Each row is a point on a landscape with many valleys, with its height.
A ball rolls from a point to whichever of its 6 nearest points has the largest drop for the distance, and stops where none of them is lower. Distance is the straight distance between rows; heights are no part of it.
lak: [-10   3  -7   2  15  -1  11  16  11  -7  11 -15  24 -50   2]  height 28.3
sunop: [  5  -3  11  -2 -13  -6  -8 -22  -6  -4   8  11 -12  38   4]  height 25.4
Netu: [ 10   0 -12   7  11  18   6  33  -6   3 -13   0   4 -38   2]  height 31.8
sofi: [  3   6 -13   6  12  21  11  35   3   3 -11  -3   8 -45   3]  height 8.8
moti: [  3  -5   4  -5  -2  -4 -12  -4 -10   5  -8   4 -11  20   1]  height 7.6
lar: [  2  -4   5  -3 -10  -7  -9 -14  -7  -4   0   6 -11  28   2]  height 19.4
zoveg: [  1   0   6   1 -18  -9   4 -25   4 -10  16  11  -7  34   0]  height 35.2
lubiv: [ -5   5  -8   4  11   9  10  23  10   2   0  -9  12 -44  -2]  height 8.5
gon: [ -6   0  -5  -3 -12  -6   1 -13   3  -7   4   0  -5  13  -3]  height 66.6
tus: [ 12   2 -10   5  10  15  -2  31 -10   8 -17   3  -1 -28   1]  height 37.6
muke: [-7 -2 -9  2 -4  3  3 -1 -2  0 -4 -6 -2 -6 -5]  height 48.4
Rugi: [  0   3 -13   5   9  15   9  25   1   1  -6  -4   5 -36  -2]  height 4.6
Donik: [ 13   2 -13   4  11  20   6  44  -4   2 -20   3   6 -43   7]  height 28.5
Duse: [ 13   1 -10   3  13  20   1  38  -7   5 -21   4   1 -35   4]  height 32.6
femin: [ -8   2  -7   4  10   3  10  16  12  -2   5 -12  17 -43   1]  height 24.1
Fadud: [ -5   1   1  -1 -14  -9   7 -22   8 -13  14   6  -4  25   2]  height 46.8
vinab: [  9  -5  25 -11  -4   3 -17 -14  -5  22  -9  12 -16  51   1]  height 22.9
depa: [-15   3  -6   3  15 -13   9   5  12 -17  15 -17  24 -42   5]  height 31.6
Maren: [ 13  -1  -1   4  11  11  -5  24 -17   8 -18   3  -4 -16  -1]  height 31.4
kulom: [ -1   1 -11   6   4   9   5  15  -3   3  -6  -4   2 -22  -7]  height 44.8
sug: [ -7   3   5   1 -15 -13  12 -27  17 -13  22   4   0  27   1]  height 40.9
Gugam: [-11   4  -5   4   8  -5   8   5  14  -2   9 -12  17 -32  -2]  height 31.9
pimup: [-13   3  -6  -2  -1  -7   7  -6  13  -6   8 -10  11 -12  -1]  height 38.0
Loso: [ -8   1  -2  -1 -10  -8   9 -17  15 -11  14  -3   3  11  -2]  height 51.9
zapal: [-14   5  -1  -2   2 -16  10 -13  20 -14  14 -11  15  -7   0]  height 41.0
nakeg: [  9  -4  11  -8   1   2 -18  -3 -12  16 -12   6 -10  25  -1]  height 11.1
Pedu: [  3   5   9   7 -20 -13  14 -39   6 -12  30  15  -7  47  -1]  height 34.3
bifa: [-13   2  -6  -1  -7  -5   7 -10  11  -7   6  -8   5  -1  -3]  height 42.8
sudif: [  6  -7  12  -9  -4  -5 -17 -12  -9   8  -7   6 -11  33   3]  height 11.0
Kova: [  0  -6  -2  -1  -1   0  -8  -4 -10   1  -8  -1  -9  11  -1]  height 7.7
kesug: [ -7   3   0  -2 -13 -10   8 -19  13 -11  14   3   1  18   1]  height 51.1
tuvur: [-9  1 -5  1 -3 -2  4 -3  7 -4  4 -8  4 -8 -4]  height 42.0
zisam: [ -9   4  -3   3  17  -5  11  16  12 -12  14 -15  24 -56   5]  height 29.8
Lugal: [ 11   0   6   1  12   8 -13  14 -18  17 -20   3  -6  -3   1]  height 24.3
Tusu: [  4   1  12   4 -20 -11   3 -32  -1 -10  22  17 -11  46   0]  height 31.7
pab: [ -7   1 -10   2  -4  -2   3  -6   6  -5   2  -7   0  -1  -5]  height 48.3
Leru: [  1  -2  -7   3   4  10  -4  13 -11   3 -10  -3  -4 -12  -4]  height 30.9
sumas: [  5   0  -8   4   6  12  -1  18 -12   4 -13   0  -1 -19  -3]  height 37.3
kovi: [-14   2  -5  -2   8 -19   8  -4  17 -16  16 -19  20 -24   3]  height 36.8
befu: [  9  -3  20  -7 -12  -8 -12 -23  -8   4  10  16 -13  49   4]  height 25.8
zun: [-3 -4 -6 -1 -6 -1 -1 -8 -3 -4 -2  0 -6 10 -3]  height 43.4
veki: [  9  -4  16 -11   2   5 -17  -6  -8  26 -20   5 -11  35  -1]  height 13.5
nidi: [ 10  -3  10  -3  10   5 -16   9 -15  20 -19   2  -6  10   0]  height 18.0
riku: [  8  -5  19  -8  -5  -4 -16 -19  -7   9   0  13 -15  45   4]  height 16.3
buvu: [  4  -4  -1  -1   3   1 -11   4 -14   5 -11   0  -8   4  -2]  height 7.5
vuba: [  7  -3  13   1 -19 -11  -2 -30  -5  -5  17  17 -12  43   1]  height 30.4
Nuku: [ -6   3  -9   2   3   6   7   8   5   1   0  -8  10 -21  -4]  height 44.5
tirad: [  9  -2  14  -7   9   5 -16   1 -11  21 -20   4  -9  21  -2]  height 14.3

Where does a ball stop that starts at each point below?
depa | Rugi
lak | Rugi
zisam | Rugi
gon | buvu
zoveg | buvu
Gugam | Rugi
